A landscape with many valleys, sampled at points; each row gives a point and its height.
A ball rolls from a point to the lowest of its 2 nearest points, and stops where none of them is lower. Distance is the straight distance between rows; heights are no part of it.
k617 (h 528): [139 130 133  77 129  91 114 164 175 106 145 106 132 155 180 160 142 168
 165 137  78 105 143 139 127 130 186]
k771 (h 595): [144 144 157 124 140 108  96 124 154 127 122 128 165 119 144 149 119 172
 141 108 129 125 131 137  86 131 121]
k804 (h 428): [171 123  66 117 134 151 141 145  68 140 129 154 123 141 158 102 133  90
 108 166 159 138 126 167 156 152 114]
k709 (h 917): [169 126  96  39 146 137 185 146  78 148 133 114  94 148 175  98 149 106
 120 152 171 135 146 156 113 170 144]
k716 (h 474): [137 139 137 143 151 134 126 133 162 141 120 118 105 132 112 137 122 130
 114 149 124  99 141 128 101  99  94]
k297 (h 489): [118 156 169 151 142 110 130 133 201 136 122  88  84 143 102 144 119 139
 131 135  75  75 177 120  95  50 114]
k405 (h 559): [157 130 149  86 142  95 122 153 163 126 135 109 148 137 163 139 145 162
 152 126 116 109 140 152  93 134 150]
k567 (h 598): [103 120 120 101 136 115 183 147 215  93 166  81  84 147 152 169 153 163
 164 153 104 118 107 119 106 142 176]
k772 (h 648): [108 142 161 135 143 136 164  90 160 124 134 114 137  96 100 146 134 157
 124 111 185 155  96 110  43 138  96]
k346 (h 635): [114 138 117 179 121 155  81  91 104 120 104 180 143 107 109 144  84 135
  96 131 156 152 105 115 134 128  97]
k105 (h 858): [149 120 113 171 128 128 180 129 119 136 135  86 172 125 113 105 161 104
 139 107 165 139 109 161 102 145  92]
k507 (h 487): [124 120 115  70 136 109 128 169 187 118 154 126  90 149 161 140 154 148
 156 164  81  98 128 119 155 122 180]
k737 (h 386): [110 120 157  70 153 136 102 136 182 140 123 176  70 125 119 116 136 142
 136 180 127  89 142  86 148 119 137]
k452 (h 500): [145 125 128 188 107 118  48 104  49 105 114 170 206 104 110  77  91 119
 135  72 142 170 120 172 154 147 122]
k342 (h 875): [117 126 175  67 142 105 147 143 144 136 138  82  79 165 126 115 141 101
 125 125  97  90 164 105 111 103 188]
k834 (h 923): [148 130 116  50 147 147 206 147 106 138 136  85  92 139 134  94 164 122
 147 156 203 124 133 147  82 178 120]
k935 (h 293): [125 154 179 173 133 105 113 137 189 124 141  85 168 110  99 131 143 144
 153  97 105 118 132 139  99  83 102]
k523 (h 697): [ 87 140 188 117 132 126 111 116 169 126 145 149 159  58  93 141 134 169
 144 110 138 158  80  93  81 126 114]
k881 (h 270): [155 125 113 136 136 137  66 131  97 130 114 193 154 110 136 107 105 132
 121 149 144 137 123 148 159 137 105]
k117 (h 512): [ 95 125 145 166 117 154  95  82  79 121 124 174 169  70  72  87 106 109
 105  92 184 187  71 119 123 141 108]
k271 (h 462): [109 123 130 109 128 136 133  87 124 109 137 125 149 120 140 123 126 141
 135  96 181 164  88 111  94 184 161]
k192 (h 629): [117 116  85  71 123 111 205 161 170 103 164  83  78 169 179 171 156 154
 146 153 105 125 119 132 122 150 190]
k19 (h 479): [118 135  90 134 112 118 176 162 151 130 147  82  82 168 152 175 138 122
 127 128  32  95 142 126 159 100 162]
k811 (h 476): [118 136 101 183 110 135 109 132 111 128 104 107 109 167 130 161  92 106
 103 129  71 101 167 127 171  83 114]
k238 (h 828): [113  99 131 136 122 135  63 151 132 131 111 174 111 134 115  91 122 102
 140 149  89 103 149 115 240 107 135]
k258 (h 874): [162 120 129 184 114 109 185 122 107 143 119  59 175 147 126 118 161  92
 127  79 140 125 140 160  97 111 103]
k651 (h 911): [181 127  94  79 126 131 196 126  33 156 118 107 105 162 178 119 133  87
  92 131 151 138 158 158 111 157 149]
k56 (h 634): [136 144 132 152 103 101  88 113  86 118 101  93 187 159 157 134  97 131
 141  64 107 136 173 142 128 132 155]
k577 (h 348): [104 131 101 164 121 137 127 134 158 128 124 107  85 163 137 168 108 124
 125 140  61  96 152 105 171  96 134]
k505 (h 653): [130 120  82  80 109 105 210 146 118 118 155  80  91 182 191 184 145 138
 124 121  84 131 130 130 130 149 191]
k478 (h 472): [108 129 112 142 135 145 106 117 159 119 136 166 139 104 129 155 118 163
 134 137 132 146  88 112 130 150 112]
k159 (h 347): [133 106 100 159 121 120 102 122  97 110 145 145 181 121 134  86 125 111
 149  84 135 161  95 152 159 170 145]
k292 (h 637): [121 156 176 137 121 108  54 110 129 121 115 148 196 101 120 137  99 169
 143  88 128 146 134 125 101 125 118]
k308 (h 581): [140 114 125 192  95 114  54 129  38 111  99 117 178 143 109  77  84  78
 116  77 106 145 172 177 189 104 131]
k607 (h 400): [127 146 169 141 146 110 134 136 184 135 132  84 124 132 107 128 141 132
 135 116 110  97 149 128  87  86 115]
k365 (h 381): [121 136 126 143 120 130  87  85 108 112 124 162 178 104 140 132 102 155
 132  87 156 169  88 126 109 166 138]
k522 (h 778): [127 109  88 100 133 134 118 151 127 132 141 143 102 145 152 106 137 105
 131 150 109 119 129 125 194 135 158]
k503 (h 251): [124 141 166 121 131 133  52 123 119 144 109 216 163  62 104 130 101 164
 121 142 136 144 113 113 124 113  89]
k266 (h 402): [142 156 192 169 123  84 130 116 180 121 125  69 188 123 126 145 148 160
 159  76 120 124 158 138  68  84 112]
k186 (h 644): [146 116 112 104  97  93 227 135 109 129 138  56 115 177 178 182 156 128
 127  94  84 123 147 134  99 141 182]
k532 (h 710): [152 134  78 134 139 133 134 165 163 135 133 141 114 138 147 147 140 144
 130 171  96  99 125 152 152 115 103]
k769 (h 370): [ 96 121  95  85 143 175 152 138 149 128 144 158  81 110 112 105 146 135
 144 188 180 136  92 100 156 167 106]
k34 (h 936): [139 120 145 111 147 145 133 123  84 143 125 116 125 118 104  60 138  69
 109 128 186 136 133 142 125 148 123]
k856 (h 674): [101 135 143 105 151 141 174 113 188 116 145 116  94 117 115 157 129 175
 136 145 165 133 102 105  54 150 114]
k666 (h 605): [136 123 168 132 102  74 204 102 151 109 125  35 138 177 165 182 144 146
 154  73 105 122 171 116  54 111 180]
k428 (h 652): [121 120 116 179 128 169 105 115 140 135  94 206  84 113  94 150 115 124
 100 210 145 101 134 106 174  94  55]
k698 (h 788): [148 126 103 125 107 114 168 174  84 155 136  85 114 160 131 129 151  81
 104 115  57 103 149 153 176 104 149]
k352 (h 553): [124 142 130 189 139 146 120 111 151 136 100 131  81 145  97 158  93 121
  90 165 116  96 163 117 118  68  73]
k843 (h 673): [102 150 193 141 119 115  77 113 143 126 133 153 199  59  89 135 117 170
 141  83 132 161  98 108  89 106 105]
k38 (h 651): [129 133  94 168 137 146 116 135 178 129 121 163 100 128 133 164 119 154
 131 179  99 101 127 120 158 105  84]
k343 (h 547): [116 134 106 125 124 117 188 157 196 115 157  73  75 154 147 173 151 138
 149 141  56  95 128 127 123 110 162]
k882 (h 371): [ 94 129 173 136 145 154  89 105 149 143 105 178  94  96  71 121 107 128
 102 159 153 119 129  81 130  97  87]
k359 (h 845): [114 113 143 135 121 123  80 160 137 141 116 119 108 145 101  99 127  91
 128 130  68  89 161 119 209  83 146]
k48 (h 863): [112 126 160 108 138 117 111 148 146 140 125  94  88 154 108 111 128  95
 120 126  88  89 164 108 148  88 159]
k179 (h 414): [112 123 107 113 139 176 134 133 109 132 141 178 119  85  90  88 138 121
 134 173 191 158  80 118 148 168  81]
k664 (h 817): [137 124 109 162 123 122 163 151 126 140 136  76 133 152 123 125 149  96
 122 109  91 110 135 149 143 109 125]
k91 (h 529): [154 114 122 159 119 127 100 131  56 134 113 118 158 141 122  80 112  68
 105  99 130 134 149 168 161 120 131]
k710 (h 902): [168 127 119 111 126 119 169 128  57 154 112  91 121 162 153 124 129  81
  92 110 128 118 163 154 113 127 142]
k921 (h 929): [146 131 112  80 151 163 172 149  81 144 136 109 110 125 116  63 157  87
 138 159 199 132 124 152 125 171 107]
k466 (h 610): [138 132 113 172 143 162 126 112 135 139  94 176  63 140 106 161  99 125
  85 213 142  88 159 122 126  85  60]
k979 (h 330): [ 98 129 169 103 149 147  97 124 184 143 123 189 102  86  97 135 126 164
 132 168 132 112 115  82 126 114 100]
k833 (h 571): [114 128 155 135 128 100 172 103 173 102 138  60 122 160 152 171 130 152
 147  95 121 125 134 111  63 133 165]
k535 (h 685): [119 126 102 184 128 167  98 105 122 126 106 189 111 118 111 154  97 130
  97 177 149 131 118 112 155 118  77]
k335 (h 808): [153 137  93  81 108 126 204 186  80 168 144  99  74 158 125 129 166  83
  94 146  58  97 149 146 176 106 150]
k189 (h 319): [108 122 188 139 129 150  57 113 114 150  95 212 136  64  62 107 104 127
  95 156 159 137 124 102 147  88  74]
k701 (h 668): [146 131 142 145  92  79 115 119 109 109 119  70 206 161 167 145 128 137
 173  55  98 131 169 145 115 139 174]
k738 (h 262): [121 132 120 120 119 140  63 100  92 118 126 222 173  70 132 118  98 166
 131 118 151 179  76 120 140 169 129]
k268 (h 893): [167 122 144  62 127  99 176 135  82 149 125  82 120 166 172 128 147 104
 120 103 118 118 164 139 101 140 183]
k330 (h 626): [164 105 157 109  87  71 251 126 119 133 126  33 133 169 164 171 183 129
 145  83 102 115 169 124  64 125 183]
k261 (h 460): [110 126 116 145 126 179 114  95  69 122 124 178 139  77  83  80 115 100
 103 142 210 176  78 122 136 168  94]
k501 (h 148): [135 125 124 108 137 143  80 133 117 135 135 224 159  66 124 114 124 156
 131 153 153 157  86 130 140 151  96]
k983 (h 359): [159 127  84 138 142 150 108 148 110 137 124 177 127 121 133 113 127 117
 112 177 148 123 119 152 156 138  88]
k4 (h 944): [119 122 171 130 144 136  98 114 110 138 120 117 135 117  84  72 123  84
 101 107 172 135 134 123 126 116 120]
k922 (h 480): [151 117  84 143 124 147 140 122  46 136 119 126 123 146 138  93 116  63
  91 126 155 144 134 154 157 146 135]
k831 (h 431): [131 111 135 143 123 120  62 116  81 111 140 178 188  89 113  60 114 118
 150  81 140 172  95 150 160 166 145]
k339 (h 839): [126 122 112 141 135 137 177 145 132 135 144  78 123 138 109 107 158  92
 132 127 137 119 118 140 123 135 118]
k624 (h 700): [133 132 151 186  94  85 111 102 131 100 120  80 224 136 146 139 133 151
 176  41 121 152 141 137 103 136 143]
k536 (h 310): [106 113  96  71 142 153 120 125 143 116 152 175 100 115 150 114 135 144
 139 162 166 151  97 101 159 175 146]
k781 (h 435): [117 120 113  74 144 138 145 152 181 135 136 142  55 147 138 128 147 135
 139 182 111  88 139 105 154 119 144]
k369 (h 522): [107 127 134 150 123 119 158  88 151 105 136  80 144 140 138 150 130 139
 138  81 151 147 107 111  80 156 152]
k600 (h 396): [ 89 122 106 102 136 156 128 111 172 112 145 180 107 100 133 162 120 181
 136 158 151 155  77  89 129 167 123]
k896 (h 692): [ 94 133 174  88 144 125 141 122 195 109 155 135 124  79 112 156 142 184
 150 140 151 145  85 100  67 146 129]
k658 (h 748): [147 126  69 109 127 125 141 171 135 139 140 131 103 157 166 138 146 123
 126 158  76 103 133 146 182 119 138]
k514 (h 884): [137 123 154  37 144  97 161 141 127 130 140  93  80 174 162 133 135 125
 126 135 110 103 162 119  90 131 201]
k814 (h 805): [141 100  86 128 126 140  84 151  99 132 127 189 116 132 141  84 124  97
 126 163 111 122 133 140 229 129 129]
k462 (h 566): [143 139 125 191  91 110  53 104  44 109  91 123 204 140 126  93  79 111
 128  60 129 155 167 170 155 126 133]
k758 (h 564): [119 132  88 166 124 141  89 131 164 115 130 187 136 112 147 171 112 175
 143 154 102 133 103 119 167 130  94]
k848 (h 623): [109 149 151 153 127 145 138  76 119 127 120 138 160  89  99 134 118 144
 108  99 199 169  84 112  59 146  93]
k133 (h 577): [ 97 142 148 179 124 144 100  93 124 124 123 155 160  87  84 135 102 139
 105 105 159 166  91 107 106 118  91]

For each start below, name the point where the ball stops.
k709: k536
k48: k536
k505: k577
k843: k979
k308: k501
k532: k536
k330: k501
k428: k935
k4: k501
